Points, in no order, along strands that fork, close into loops and pass close to each other.
In the rows, 128 means zero.
Two points are linked if the straight distance between their rows is under 175. Some points are linked to none.
fub: [178  95 159  73  70 163 166 112 125 117 132 197 165 110 129 109 122 167
 147 123 169 109  97 123 144 102 123 115 113 157 153  96 149 117 155 180
 161  82 113  99 178 149  50  71 128 177 137]
kizam: [ 76 144 166 153 141 155 133 115 153 125 108 156 102  51 174 110 174  98
 104 187 111 139 192 141  92  68 138 124 110 139 115  76 144 187 131 125
 128 158  79 111 110  85  99 157 113 116 136]
fufaz: [184 107 143 108 109 149 139 158 152 152 173 103 162 202 169 159 104 128
 136  74 120 148 116 135 180 153 115 167 115 150 112 124 122 124 156 129
 150  73 126 158 153  82 115 105 126 133 137]
vovu: [ 68 166  98 153 208 141 146 114 132 112 110  75 143 118 224  86 160  51
  91 188 140  92 138 119  95 104 141 146 132 170 127  82 132 173 100 141
  83 128  90 187  94 115 155 138 110 107  95]
lused: [171 124 115 173 142 125 143 147 116 120 144  62 114 199 168 160 134  77
 128  88 132 163 147  71 118 125 152 132 148 113 137 152  85  66 134 126
  55 145 141 114 140 184 174  70 141 103 123]
lupa: [194 116 152 113  80 130 168 145 118 133  94 196 160  73 128 103 112 169
 135 102 146 125 120 138 123 120 125 112 108  92 120 132 171 136 171 164
 177 104 121 101 162  96  74  80 130 198 140]
fov: [178 147 130 126  96 171 175 163 146 135  70 142 138 109 122 134 152 176
 122  85 119 119 135 116 134 162 125  90  97  80 131 147 139 193  56 122
 177 121 120 110 162  80 127 170 143 151  75]
makag: [ 88 128 132 139 103 196 153 121 175 123 102 110  91  68 164 103 151  83
  43 166 120 152 189 152 117 107 129 145 115 167 102  60 136 167 105 151
 108 135 101 133 111  95  92 160  98 125 140]
bim: [205 142 143 168  90 152 117 134 148 142 108 155  87 144  66 146 128 173
 139 117 152 155 157 135 110 105 151 117 126  64 143 125 135  99 133 129
  78 179 103  60 135 116 119 142 149 118 103]
Nemer: [171 127 128 162 123 186 113  92 131 118 159  97  82 161 100 160 132  93
 102 154 163 139 146  97 120  95 142 182 180 137 112  76 115  77 136 146
  41 138 117 107 103 199 125 136 131 120 115]
Kuzi: [139 146 124 120 140 189 179 130 117 135  84 121 135  70 173 140 196 181
 103  95 106 112 118 125 138 131 156 104  91 126 137 161 124 171  69 108
 178 106 118 111 129 106 137 168 134 154  60]
vip: [ 76  94  91 103 168  96  78 107  80  80 150 149 122 121 170 131  32 133
 151 141 110  96 125 134 139 152 160 126 178 121 115 149 119  71 136 142
 160  95 162 122 176 153 163 139 115 135 105]
kosi: [151 140 112  89 129 121 168 139 137 127 104 104 157 162 108 124 128 165
 136 120 109  87  95 116 145 190 112 147 129 129  98 198 176 186 135 119
 165 116 178 134 131 145 140 113 136 134 122]
rep: [ 93 150 130 157  70  89  98 112 105 142 121 126 122 125  45 110 104 124
 155 135 182 130 119 136 106 110 111 107 121 114 153 110 115 111 154 156
 100 204 175 104 100 173 124  93 120 111 174]
mif: [137 168 161 144 168 122 123 159 126 144  60 130 102 104 144 129 145  83
 134 155 139 163 177  90  71  90 137 126 109 132 148 116  90 150 151 133
 106 160  99  91 100 132 111 125 136  98 126]
fisom: [ 67 136  89 149 205 107 103 108 120 115 135  91 140 102 183  96 110  57
 100 185 111  91 129 129  99 129 132 138 135 155 100 101 118 179 105 115
 110 124 120 183 100  73 165 170 103 115 127]
datis: [109 117 135 152 140  85  91  92 102 105 159 176 112  54 117 128 113 160
 166 136 124 120 136 169 119 104 163 117 154  96 126 154 138  76 132 119
 147 129 110 114 123  97 137 160 129 160 115]
Vate: [ 81 116 126 164 100  86 146 120 132 136 107 134 119  73  84 115 216 146
 134 137 121 144 134 124 114  94  90 109 108 117 120 138 149 162  85  96
 125 174 131 142  82  94 150 111 125 124 172]
Gifod: [ 73 128  77 145 201  71  86 111  93 118 114 106 148 118 152  98  98 101
 142 158 100  93 116 106  76 143 132 128 142 122 106 147  78 150 133  92
 118 152 152 139 106 120 172 146 137 114 107]
Tomud: [197 167 170 164 133 145 131 162 150 141 111 183  79 111  73 135 185 155
 177 133 154 124 111 153  99  63 139 142 119 104 132 119 186 125 131 127
 102 152  94  77 132 120 101 165 146 122 107]
merut: [150 145 130 145  86 105 115 161 143 162 138 171 135 110  80 117 191 176
 130 116 113 153  89 177 115 126  94 123  72  91  82 112 186 153 103  62
 134 154 138 123 137  87 123 130 147 131 137]
Boroz: [189 152 162 133 141 129 151 187 178 148 131 189 148 151  86 120 139 181
 175 108 165 106  85 153 156  99 127 113 101 132 190 135 201 133 153 161
 151 102 105 131 158  92 105 128 123 145 112]
zovon: [168 165 141 175 185  81 100 140  87 143 174 112 120 149 146 150 157  53
 154 117 144 139 108 106 112 128 114 168 161 112  78 102 116 125 172 104
  44 143  91 140  76 139 178 115 147 126 143]
Ratad: [107 110 110  95 127 141  70  71  91 102 153 139  91 133 105 132  68 149
 125 146  91 129 137 124 118 130 192 117 175  79 118 126 108 113 130 109
  79 159 147  95 162 190 146 146 160 118  78]
Dez: [ 93 150 125 158 100  82  52 105 120 164 128 168 113 101  65  96  84 125
 144 174 130 112 151 139  77  99 105 135 146  95 109  84 131 152 178 113
 107 166 133 111 107 104 109 149 153  96 173]
nam: [ 98 132 113 152 130 171 173 123 116 131 103 112 146  53 208 161 223 156
  84 111 113 140 126 125 112 118 130 131  83 146 144 139 126 113  94  79
 158 118 105 122  97 142 141 139 128 145 100]
rovot: [127 133  93 118  96 151  88 107 157 119 132 167 114 156  58 124  54 164
 118 170 137 103 143 140 140 134 118 120 121 112 153  83 138 130  95 161
 134 139 133 111 138 110 101 159 120 147 117]
vired: [114 149 109 115 181 180 138 101 136 112 113  79 127 131 205 126 136  77
  78 155 111 131 141 130 126  91 162 130  81 177 133  89 101 179  76 129
  97 115 117 151 133 122 134 153 125 126  78]
pugir: [162 139 127 143 155 150 138 156 148 136  75  79 104 156 146 156 115  85
 115 134 131 159 165  78 120 101 134 123 110 131 167 124  81 149 116 143
 102 141 109 106 127 120 136 128 126 105 113]
fekob: [120  99 120  94 109 157 147 167 189 131 142 121 186 187 165 167 121 155
 143  82 137 125 119 143 166 181 139 138 113 150 167 135  87 143 133 151
 168  63  94 158 151 133  77 121 157 133 154]
Siv: [124 141 139  79  95 111 178 113 129 126 159 155 190 181 113 115 124 156
  97  93  91 146  98 147 207 216  71 121 106 138  98 119 150 190  83 117
 162 105 178 182 143 173 102  93 124 131 147]
Dera: [ 81 129  95 163 160 132  97  95 124  91 128 129 100 102 124 120 102 105
 121 204 152  92 159 116 102 103 138 125 161 141 138 104 111 117 125 167
  77 148 119 115  94 145 149 149 120 128 115]
bikef: [151 152 111 159 160  94 106 165 114 153 113  91 117 141 123 126 164  66
 125 139 131 138 113  91  94 137  91 161 162 109  69 107 133 179 164 103
  71 153 113 154  56 121 168 129 134  99 159]
vonol: [109 113 102 123 130 122 153 116 101 119 130  96 132  75 140 164 182 156
 114  96  86 163 123 128 146 171 148 138 157  92  84 180 173 123 125  89
 159 118 161 139  98 155 184 113 131 139 104]
zade: [111 147 156 155  84  92  94 115  94 142 180 144 134 170  29 115 153 132
 176 138 159 149  70 168 113 128 103 115 111 120 142  89 158 104 122 112
  87 209 137 129  88 166 147 103  90  95 173]
Legi: [ 97 143 127 118 122 122 125  86 104 107 127 146 110 117  80 107 151 152
 171 168 144  84  97 126  85  86 133 144 151 136 142 165 145  88 118 125
 117 157 138  82 113 221 130 133 130 109 128]
nep: [156 111 129 130 112 143 128 138 112 130 150 101 135 104 178 165 125  94
  94  85 102 186 132 134 138 122 151 139 108 123 106 118  90  96 121  96
 128 112 124 132 119  99 130 118 129 155 124]
tir: [158 154 144  99  93 127 142 130 114 174 122 155 140  99 135 106 190 173
 115  96 106 154  93 164 126 141 115  94  52 118  53 134 154 227 109  69
 151 151 151 120 151  83 127 124 157 138 124]
fiko: [168 122 114 122  60 174 132 149 166 152 152 185 152 160  97 132 107 169
 100  88 125 137 113 158 142 162  77 144 103 105 122  60 152 105  94 103
 174 111 113 105 145  93  75 132 134 170 114]
Visob: [108 124 119  89 118 129 175 138 142 128 117 135 158 156 120 119 164 166
 154 132 123 102  84 120 144 151 128 145 137 149 137 204 163 126 146 111
 168 109 158 127 142 196 124  95 150 117 151]
Retun: [177 129 144 176 117 141  95 125 134 132 145 119  97 176 110 162  90  91
 141 150 193 142 153 113 118  92 115 147 150 141 148  65 104  59 156 184
  78 135 111 104 119 134 123 133 107 110 156]
lobos: [148 156  87 142 174  82  72 125 112 122 106 107 108 128 147 134  66  90
 121 129 152  88 149 104  64 128 141 170 169 116  99 129 111 109 194 139
  88 122 148 103 121 176 125 152 154 127 123]
Nonur: [141 115 128 105  99 162 171 136 156 120 119  75 136 144 113 148 102 135
  89 101 112 128 143 113 178 197 109 110 138 114 137 142 124 173  84 158
 163  86 136 175 142  92 120 158 115 140 129]
fet: [111 120 137  74 100  61  87 131  89 137 102 156 158 128 151  64  84 163
 148 127 127 118 117 161  80 145 128 137  95 120 130 174  86  63 128 101
 144 165 159  92 142 173 107 113 141 129 122]
bini: [170 110 141 139 182 101 100 161 140 123 132 154 104 143 150 157  70 128
 171 139 158 101 142 137 161 125 145  94 135 142 160 139 136 100 179 182
 166  85  83 122 139  64 124 145 113 129 105]
Vivem: [178 123 137 166 109  97 141 183 138 144 137  84 146 183 135 173  84 131
 132  80 139 166 145 115 144 191 122 110 112  96 148 176 122  78 175 141
 128 130 122 124 134  95 151  80 125 128 145]
kisip: [ 69 110 142 139 162 154 154  89 135  95 165 122  92  95 128 112 192 116
 117 192 112  92 109 145 161  87 139 123 143 183 144 135 151 121  85 143
  90 135 110 165  87 137 143 143  90 131 137]
ves: [112 117 129  91 155 137 158 115  90 100 148  85 147  81 166 142 119 119
 104  91  92 132 116 113 162 156 164 141 181 112  86 182 162 149 162 130
 167  89 177 160 143 149 152  89 131 161 112]
kes: [ 87 156 156 144 122 129  91  37  78 128 163 138 117  65 129 121 192 109
 122 135 116 139 129 127  96  79 146 150 140 111 107  96 129 118 165  68
  66 151  99 120  89 202 121 115 178 116 122]
pibaf: [ 96 121 120 149 151 122 161 164 172 160 106  93 149 134 146 120 217 112
 133 146 130  99 114 124 130 143  74 149 129 187 144 156 143 161 126 112
 160  94  86 201  78 109 130 153 105  85 196]
til: [109 121  98 121  85 151 134 131 138 124 134 163 150 168  65 132  52 184
 124 123 144 112 140 128 176 188 126 114 162  81 194 124 159  79 130 193
 161 127 166 122 164 187 138 105 113 153 138]
bero: [132 161 191 170 115 109  83  90  75 140 142 169  98  87  94 128 152 101
 166 151 184 130 171 133  76  77 149 131 135 125 140  80  93 105 159 137
  55 166  53  84 100 150 120 151 137 110 132]
Supef: [178 134  98 137 116 108 148 166 140 146 142  51 149 240 173 139 110  85
 124  78 129 139 139  83 113 143 127 147 126 132 118 145  99 108 138 100
 106 129 180 135 170 156 133  73 141  97 141]
taze: [183 134 166  77 145 161 128 149 159 160 127 125 117 179 169 112  93  77
 113 110 121 158 129 129 145  94 109 162 123 177  75  53 135 189 147 153
 152  89 136 145 169  74  81 146 100 125 148]
suber: [ 21 121 135 179 176  94 131  51 102  84 135 109 146  37 174 116 169 101
 120 156 131 117 148 119 112  69 140 122 148 133 133 130 117 104 128 115
 119 146 100 142  80 143 156 100 125 143 128]
ril: [ 73 101  89 162 171 124 146 162 164 118 107  56 158 131 137 127 103 108
 119 133 160  90 156  93 138 186 121 117 160 154 171 170  90 144 144 170
 167  90 126 179 122  83 140 162 115 104 150]
vike: [166 124 146 123 220 151 161 142 142 115 132  88 123 125 182 167 140 101
 128 113 151 120 130 114 152 113 174 132 138 166 148 169 128 128 188 161
 129  66  95 134 121 131 123 119 137 127  92]
rof: [108 137 137 110 114 127 127 109 122 116 119 137 130 103 139 118 140 126
 148 158 170  90 117 119 102  68 126 127 119 183 163 160 116  82 143 141
 140 109 132 102 131 175  91 115 125 118 144]
Seri: [136  96 124 114  76 156 170 139 110 115 158 114 140 112 157 164 165 133
  95  73  98 204 124 131 173 170 140 133 122 115  96 147 128  75 109 102
 156 104 154 129 135 148 150  84 130 146 135]
kovas: [116 123 126 124 105 123 137 109 106 117 139 114 100 161  52 128 122 138
 139 128 119 169 106 131 164 165 149 104 148  80  95 148 171 129 130 118
  60 202 179  91 136 200 168  82 129 101 137]
kaz: [141 134 125 144 199 101 152 126 103 107 146  48 113 113 142 152 132  82
 102  70 118 151 119 101 152 116 158 125 156 115  98 145 137 170 180 129
  71 148 148 161 119 127 156 110 139 143 103]
tavug: [ 98 163 162 142 176  99 123 151 144 138  38 157 103  93 124  91 125 132
 165 174 140 119 193  94  59  83 132 108 108 139 155 134  91 162 142 152
 171 168 106  72 131  99 109 143 124 100 115]
pigi: [ 83  98  99 113 102 108 157 129 134 122 128 104 102 168  54 120 160 142
 114 132 109 152 103 116 181 171  87 124 160 117 121 136 169 139 109 116
 106 161 180 158 107 187 172 106 109 112 164]
dudib: [151 108 133 149 157 100  92 154 145 142 182 144 141 194 127 168  56 159
 169 110 164 105 110 151 169 159 129 102 138 126 196 135 133  73 190 201
 148 115 121 143 150 113 139 103 111 119 131]
lavap: [204 104 159  92  98 215 167 106 140 116 145 173 111 135 118 146 139 165
 149 112 161 119 103 126 172  78 157 115 138 146 143 123 142 101 134 177
 130  89 108  82 167 143  88 110 132 163  85]
biber: [153 143 136  87 102 127 177 119 107 149 114  95 148 122 144 139 189 135
  96  82 117 181 111 131 151 172 120  87  49 136  51 165 136 194 104  98
 135 142 169 124 132 138 152  86 139 140 127]
padu: [129 102 130 125 129 124 107 147 148 118 139 158 122 107 156 131  67 115
 122 146 153 137 152 153 157 113 132 104 116 159 146  98 132 102 146 175
 156  80 100 132 141  48 100 149 104 156 137]
daz: [115 119 136 167 169  80  95 135 135 126 166 130 106 103 149 132 102  82
 146 155 198  89 135 144 131  97 114 136 163 184 141 110 144  76 206 189
 129  84 107 148 123 111 109 139 114 115 190]
tos: [142 135 141 109 132 117 130  97 118 119  86 187 119  69  89  95 117 189
 160 143 135 106 135 132 109  82 173  98 127  90 133 169 138 174 120 136
 141 149 138  94 166 102 109 129 156 165  79]
Zod: [154 116 144  96  98 185 121 110 137 132 120 179 112  99 162 130 109 127
 120 136 141 137 143 149 110  74 135 132  95 152 107  70 100 107 115 124
 118 114  96  59 150 115  71 144 130 146  93]
Kibi: [166 115 145  94 118 192 175 126 140 112 147 186 106 109 113 119 163 181
 132 118 116  90  79 155 179  86 147 103 111 153 124 122 160 143  77 150
 151 104 119 123 162 109 103 136 138 181  87]
Kodo: [104 146 143  85 155 141 139 137 152 139  83  93 132  92 171  94  87  76
  97 135 130 130 164 107 106 125 128 110 112 154 107 110 117 215 106 152
 190  96 141 152 157  65  99 163 105 125 142]
runip: [127 104 123  82 107 178 166 105 141 106 139 129 111 122 119 132 120 142
  89 131 105 125 116 135 184 135 131 126 139 149 116 136 135 148  94 148
 149  95 148 166 150 125 105 137 129 164 130]
Lezi: [133 133 131 101 125 145 169 138 130 133 107 118 142 102 163 141 180 135
 127 116 121 126 105 118 118 119 137 134  98 160 142 192 117 100 133  96
 146 109 138 106 116 175 117 106 152 125 115]
ripev: [ 83 142 139 129  96 127  92  77  94 128 134 139 122 101  91 113 180 139
 149 166 119 112 125 126  68  88 137 132 128 128 123 122 111 119 116  80
  74 178 132  91  92 201 128 118 153  96 122]
Naze: [ 62 102 106 111  81 141 148 130 148 117 158 181 185 145  95 127 102 185
 120 116 116 124 125 146 176 189 119 140 151 121 169 124 160  89 102 131
 197  86 150 151 154 164 113 113 118 154 165]
nesu: [117 120 112 145 144 137 152 179 175 145  99  79 151 117 131 136 149 118
 126 130 147 107 142 116 123 170 107 152 154 147 142 160 146 151 163 145
 181  76 108 171 108  83 117 165 115 106 173]
tes: [157 161 117 113 136 106 126 165 140 175  54 103 149 145 144 117 154 124
 126 126 102 128 122 123  56 181  94 153  70 114 100 158 123 175 102  65
 165 132 126 105 109 117 142 170 132  81 119]
siz: [109 102 108  99 170  96 113 145 103  94 171 110 143 128 168 150  67 119
 150 115 106  96 106 134 159 171 143 137 175 126 103 162 136 111 172 143
 176  76 152 158 162 112 147 123 124 147 119]
Sefem: [111 117 108 125 148 100 143 158 131 114 108  50 145 125 120 136  63  98
 110 102 133 116 146  81 150 192 116  98 140 113 144 167  95 174 130 164
 162 119 160 170 145  73 142 132 112 135 134]
gira: [164 148 136 101 143 109 114 157 146 155 136  92 130 197 115 124  66  78
 100 106 113 155 128 129 142 140  78 147 119 143  95  77 126 202 139 125
 125 125 155 171 155  64 114 141 107 115 156]
mep: [167 179 182 162 142  92  97 117 102 150 125 175  89 105  60 105 173 137
 190 148 163 117 129 149  77  81 154 124 124  99 134 141 139 138 162 116
  67 183  84  79 108 146 124 146 160  94 117]
dit: [160 136 140 121 168 155 147 140 152 147 115  66  78 125 133 108 149  77
  80 119 126 134 125 125 130  95 113 173 183 173  81 100 157 169 180 140
 103  90 138 181 113 115 102 151  99 125 157]
rata: [107 132 149  82  77  92 102 106  86 120 143 170 151 139 106  99  73 159
 163 125 144 135  92 159 113 141 138 125 122 116 135 140 135  64 128 129
 152 149 165  96 161 192 125  96 111 134 134]
Sonup: [119 141 112 125 163  76 102 142 113 150  68 126 152 150 145 101 128 142
 152 162 104 104 132 113  63 152 111 142 102 126 134 175  78 137 101  78
 134 159 116 121  97 123 156 152 137  96 107]
putu: [103 101 135  76 123  98  89  94  80  92 131 184 129 122 145 105  39 156
 171 147 153  94 112 133 137 142 158  96 163 135 146 135 131  77 137 174
 169  94 162 107 192 179 123  89 114 141 108]
tileg: [160 128 119 120 108 172 146 113 138 133 135 127  86 131  81 162 206 163
 112 131 105 153  97 133 145 123 131 127 108 121 115 126 146 153  79 102
 105 157 138 115 109 152 146 129 157 124 100]
Kol: [137 155 128 110 149 113  85 136 128 164 125 135 126 132 133 122  94  94
 130 154  91 141 124 149 102 124 116 141 110 125  76  88 130 195 133  93
 147 132 124 133 126  70 117 169 133 108 150]
muf: [ 60 129 150 163 200  76 110  59 125 113 138 131 142  24 179 109 141 107
 121 148 117 103 155 144  97  65 138 122 139 128 110 145 132 145 152  97
 160 132  89 130 103  69 143 135 128 146 137]
Dobub: [146 110 106 133 161 156 118 151 144 121 180  92 130 188 164 161 142  86
 146 148 128 107 108 122 141 122 143 168 170 180 130 121 117  80 152 138
  85  78 113 166 119 159 135 135 133  99 149]
Fuma: [117 125 131 149 129 111  89  95  97 127 178 106 124  79 156 139 125  69
 101 109 118 191 156 128 127  89 162 133 139 113  95  73  92 116 142  93
  69 143 127 145 111 108 129 115 148 146 134]
zam: [ 85 107 165 133 113 149 152 101 115  89 176 153 107  83  69 132 191 148
 161 154 131 125  99 160 156  73 141 100 137 156 166 142 160  84  75 144
 133 144 122 131 133 156 132 131  89 133 136]
muvo: [136 138 133  76  83 130 173 110 112 138 160 126 133 143 130 140 208 155
  89  89  94 167  95 156 198 188  84 113  77 151  64 144 142 184  67 106
 161 111 175 168 135 145 146 111 131 126 138]
Giru: [147 149 110 149 174  96  73 144  85 126 177 128 135 184 156 144 121  73
 161 156 125  97  85 130  96 145 117 172 165 145 106 108 112  61 147 108
  83 117 108 151 107 161 169 133 125 100 151]
Zede: [155 121 130 196 153 114 104 164 133 153 142 119 113 181 113 170  86 106
 161 139 176 125 132 113 150 139 114  97 135 132 203 108  92  58 171 202
 107 149 108 152 129 109 153 125 113  94 152]
Goger: [173  87 137 124  90 141 140 133 158 136 204  81 151 251 139 150  52 140
 118  67 120 147 131 103 187 178  98 179 162 117 106 111 139 130 169 147
 113 103 155 173 185 103 119  73 106 137 137]
Zop: [ 69 112 132 150 168  63 109  76 111 113 130 162 148  78 129  96 128 157
 162 154 114  83 137 158  85  91 124 118 142 128 130 176 121  99 112  94
 186 140 134 124 121  67 153 136 122 138 141]
gupu: [166 146 185 161 102 126 136  99  83 113 144 133 111  96 104 157 162 102
 161 108 201 161 143 127 102  70 157 133 125 130 161 121  93  55 153 144
  77 157  83  69 108 184 123 117 123 126 126]
bepum: [128  98 108 146 171 109 137 151 118  90 142  68  95 137 119 157  83  87
 114  98 130 135 131  84 169 141 142 102 170 114 141 162 112 134 168 176
  94 144 158 165 139 108 158 116 104 134 125]
zov: [ 79 118 138 139 134 163 160 109 162 123 112  97  82 100 126  89 190 104
  73 174 113 110 144 141 138 111  92 130 141 187 124 110 135 169 101 141
  93 115 106 181  92 103 124 164  82 120 162]
Goreb: [193 115 117 107  74 188 143 143 126 143  88 156 122 119 138 133 127 177
 101  77  97 138 146 126 122 154 150 104 105  66 101 114 105 166 103 103
 147 140 107  81 156  88 112 138 162 158  67]
Getiz: [ 80 113 103 109  88 121 119 125 105 108 110 129 135 132 128 138 112 133
 125 141  94 158 145 118 122 150 136 125 109 114 150 147  72  72  51  85
 132 138 155 106 139 186 147 126 129 120 123]
fel: [146 138 137 126 190  97 143 153 120 143 119  71 105 111 122 119 154  78
 117 117 124 124 101 111 123 113 108 143 151 145 101 152 157 185 175 125
 111 131 132 161  86 117 146 128 118 114 155]
guzu: [ 61 135 110 191 164  89 110 108  81 105 150  96 134  75 156 124 152  65
 118 131 143 145 140  92 116 109 147 124 172  99 118  79 100 126 140 110
  64 157 107 175  65 138 170 112 148 146 136]
ninan: [120 123 114 148 132  99  92 103  84 110 159 112  98 152  99 141  87 107
 140 113 114 159 123 115 123 150 176 124 171  65  96 137 112  98 158 119
  49 181 158  94 147 192 175 113 151 103 118]
fos: [ 84 134 110 119  80  93 147 112 144 129 102 136 154  97  88 113 134 148
 117 135 125 143 130 128 132 137  87 116 110 125 135 148 141 154 105 108
 165 148 167 138 118 119 124 110 125 150 170]
Gotu: [130 139 136  96 159 115 111 140 142 139  61 182 123 110 167  93  96 143
 152 158 123  89 146 138  83  99 119 127  97 150 133 139 125 155 120 130
 191 108 108  88 147  87  99 169 124 128 101]
zive: [148 145  92 116 129 109 107 171 152 146 133  82 167 238 126 131  64 111
 131 110 129 103 107 107 127 180  90 160 122 142 134 141 139 136 170 133
 113 120 187 145 155 172 127 101 142 101 158]
pof: [ 80 130 123 147  59 116 145 133 130 126 113 132 149 139  57 127 106 162
 131 116 168 151 138 121 161 158 116  99 132 105 195 142 138  76 124 169
 139 175 179 109 125 192 138  82 111 126 171]
Moz: [113 113 110 110 134 149  75  79 107 104 159 168  96 111 122 123  99 160
 144 161  90 107 120 165 118 121 181 133 144 104 109 122 124  96 108 100
 117 130 113 104 124 138 134 173 140 137  70]
giv: [115 131 115 146 151 157 151 140 127 112 106  73 137 144 171 152 160  79
  99 140 122 155 146  82 130 113 142 113  91 158 174 128  63 124  70 121
  81 132 112 147 111 153 155 113 125 114 104]
lod: [ 91 107 103 133 127 127 137 158 122 114 111 133 157 161 160 147 149 158
 157 142  98 122 127 122 125 175 127 120 113 125 190 180  74  48  69 101
 156 113 115 133 119 153 161 149 125 104 122]
tutul: [131 136 125 130 154 107 148 167 158 138 113  90 122 218  80 126 132 101
 123 134 134 122 113  98 173 143  73 115 117 164 180 124 103 175 113 160
  86 146 141 182 118 135 135 136 112  90 159]
mel: [181 112 112 102  56 163 124 140 135 131 112 189 139 138 119 110 111 193
 129  99 108 114 107 156 107 148 119 144 114  83 105 112 141  82 108 104
 156 130 124  82 156 132  87 133 153 175  85]
deta: [166 109 111 121  96 202 136 110 122 119 135 119 100 143 165 175 132 175
  92  85  70 163 142 126 132 165 172 145 139  74 103 144 122  74  99  90
 121 120 112  88 122 166 156 134 149 144  52]
Siki: [111 134 133 160 108  99  92 128 121 163 128 180 129  95  99 108 229 157
 159 159 100 128 119 147  69 107  97 126 103 104  96 113 145 153  89  45
 116 169 103 129  95  97 155 134 151  92 147]
Mutib: [ 56  95 103 126  88  91 164 125 150 123 118  93 127 129  73 104 132 142
  93 112 116 136 127 113 170 165  69 124 172 135 142 129 148 131 130 129
 142 122 182 190 107 147 133 113  99 143 195]
gamuv: [139 124 165 135  96 143 146 119  90  95 161 138 107 102  87 164 174 136
 156 125 158 163 118 139 142  69 163  97 116 136 175 141 109  68 106 146
 107 159 111  98 125 150 126 115 109 127 118]
bol: [ 71 112 134 150 113 145 146 120 178 113 143 183 112  88 152  88 162 129
 108 196 120  57 149 193 127  81  98 133  96 170 134 111 163 144  67 142
 153 113  96 117 135  57 105 175  88 122 142]
Nukot: [162 136 137 126 125 118 128 176 150 141 114 193 164 154 129 115 109 190
 179  97 138  96 109 152 135 132 132  99  94 114 198 157 141  88 120 145
 176  95 102 119 163  94 105 137 129 153  92]
muli: [137 117 139  67 136  73 105 142 110 134  74 179 164 106 171  60  71 166
 147 123 120  89 126 150  81 137 117 127  92 126 125 171  97 125 136 120
 193 119 132 108 154 101  94 126 137 159  95]
zisat: [173 135 136  68 125 170 138 129 143 129 100 115 151 156 186 106  68  80
  92 110 127 116 148 110 140 133 117 124 104 164  91  81 109 206 105 169
 170  58 131 152 180  88  78 142 123 146 127]
fuz: [144 126 163  76 151 122 150  92 105 105 138 180 122  88 117 107 128 159
 162 139 132 113  91 138 151  74 159  86 111 140 146 169 135 149 118 150
 149 131 136 116 162 131 118  92 129 173  94]
fozi: [ 97 116 119 147  93 126  94  69 103 147 165 116 127  62 111 126 187 103
  91 128  91 192 146 123 123 106 143 120 128 105  90  86 115 157 158  62
  80 157 137 148  80 128 137 105 171 111 135]
gok: [191 108 120 129 143 216 137 119 165 133 152  95 105 191 139 170 159 113
  97 131 124 125 116 113 149 114 136 186 161 164 111 128 136 103 132 135
  88  90 117 128 113 165 120 144 138 108 116]
mim: [148 103 120 137 114 131 144 179 147 122 108 151 160 167 165 141 115 182
 160  99 119 110 140 125 132 172 145 107  93 112 212 186  88  52 103 128
 172 101  80 111 138  98 128 153 136 127  92]
ter: [184 140 128 146  90 113 115 152 144 150 115 140 125 165  95 148  70 160
 127  99 132 156 156 138 128 157 127 116 107  64 152 137 134 107 140 140
 123 168 124  91 134  85 131 114 125 143 123]
Somib: [ 59 139 129 140 123 114  83 109 147 150  97 152 120  83 124  92 115 104
 121 190 101 117 173 127  65  87 110 136 128 128  99  85 126 192 132  96
 141 156 121 111 125  87 107 158 135 102 178]
vog: [136 162 113  88 135 123 146 117 144 165  87  97 139 149 109 118 172 142
 122 133 108 102  95 119 122 164  78 140  91 151  92 156 154 227  83  92
 162 128 158 139 110 129 140 168 132  94 135]
susuk: [143 140 110 125  90 147 101 140 163 138 113 193 145 141  82 111  63 169
 118 123 106 119 155 153 130 153  99 118 105  83 134  68 154 173  79 133
 171 125 120 121 153  58  98 173 137 161 107]
vinad: [156 118 117 138  83 155 104 119 146 120 143 167 115 144  35 137  65 186
 131 133 177 114 132 142 150 129 134 111 163 105 180  97 179  84 140 202
 145 140 143 115 136 147 106 126 107 155 122]
bufil: [ 72 174 136 164 220 117  97 107 109 127  98 120 108 116 155  95 136  67
 133 186 152 111 153  73  84  82 143 125 161 124 124  77 106 209 165 129
  49 176  79 139  85 136 152 145 150 101 106]
sutod: [189 124 136 127 142 225 148 120 169 156 125  74  87 153 153 136 161 105
  46 114 113 144 132 134 148 121 120 190 156 174  69  81 147 155 142 142
 117  78 122 151 109 116 102 174 106 121 121]
Fitek: [146 109 110 121 115 133 121 156 154 137 181  76 131 238  96 156  93 124
 113  95 110 136 106 122 167 183  98 179 170 125 114 113 162 106 174 128
 103 117 173 161 150 165 131  96 123 108 165]
nubev: [112 113 117 105  74 104 136 144  97 126 131 125 151 159 155 137 131 132
 121  97  93 202 125 145 136 185 135 121  85  98 114 155  99  60  80  65
 118 146 156 105 146 168 167  84 132 113 130]
gefop: [157 128 172  96 131 103 125 146 122 138 115 194 134  66 144 116  98 124
 149 118 152 154 147 149 130  80 138  90  96 125 123 102 140 149 156 154
 177 118 103 104 160  37  82 114 113 175 140]
guriv: [104 130  99 172 145  96 135 159  86  95 121  86 134 124 155 134 142  79
 143 106 139 151 133  80 119 142 149 116 152 106 156 157  85  53 148 136
  98 147 150 127 105 195 176  81 136 114 138]
mamed: [ 82  97 107 129  88 146 147 160 184 124 171 173 197 144 138 148 143 184
 149  96 139 123 128 170 180 175 121 127 117 140 196 120 133  99 104 128
 192  71 100 168 143 113  88 141 137 150 160]

A tip is a point with one link. Name the tips that can be reached along the links from each point below, in the order of the rows.
pigi -> Boroz, Siv, zade, guriv
gamuv -> Dez, Vivem, Kodo
Sefem -> pibaf, tos

A fork is a point with three links, a tip a point with one. Leave the first point through the second and follow the links. Name the first fork or tip that comes.
ninan, kovas -> Siv
vonol, ves -> Lezi
Vivem, ter -> Somib
Lezi, Visob -> Seri
merut, Siki -> Fuma
mamed, fekob -> guriv
Kuzi, fov -> til

How many points has the smallest loop of links through each point below? Write none if it is on no loop.
gefop -> 20
Sonup -> 31
muf -> none
sutod -> 8
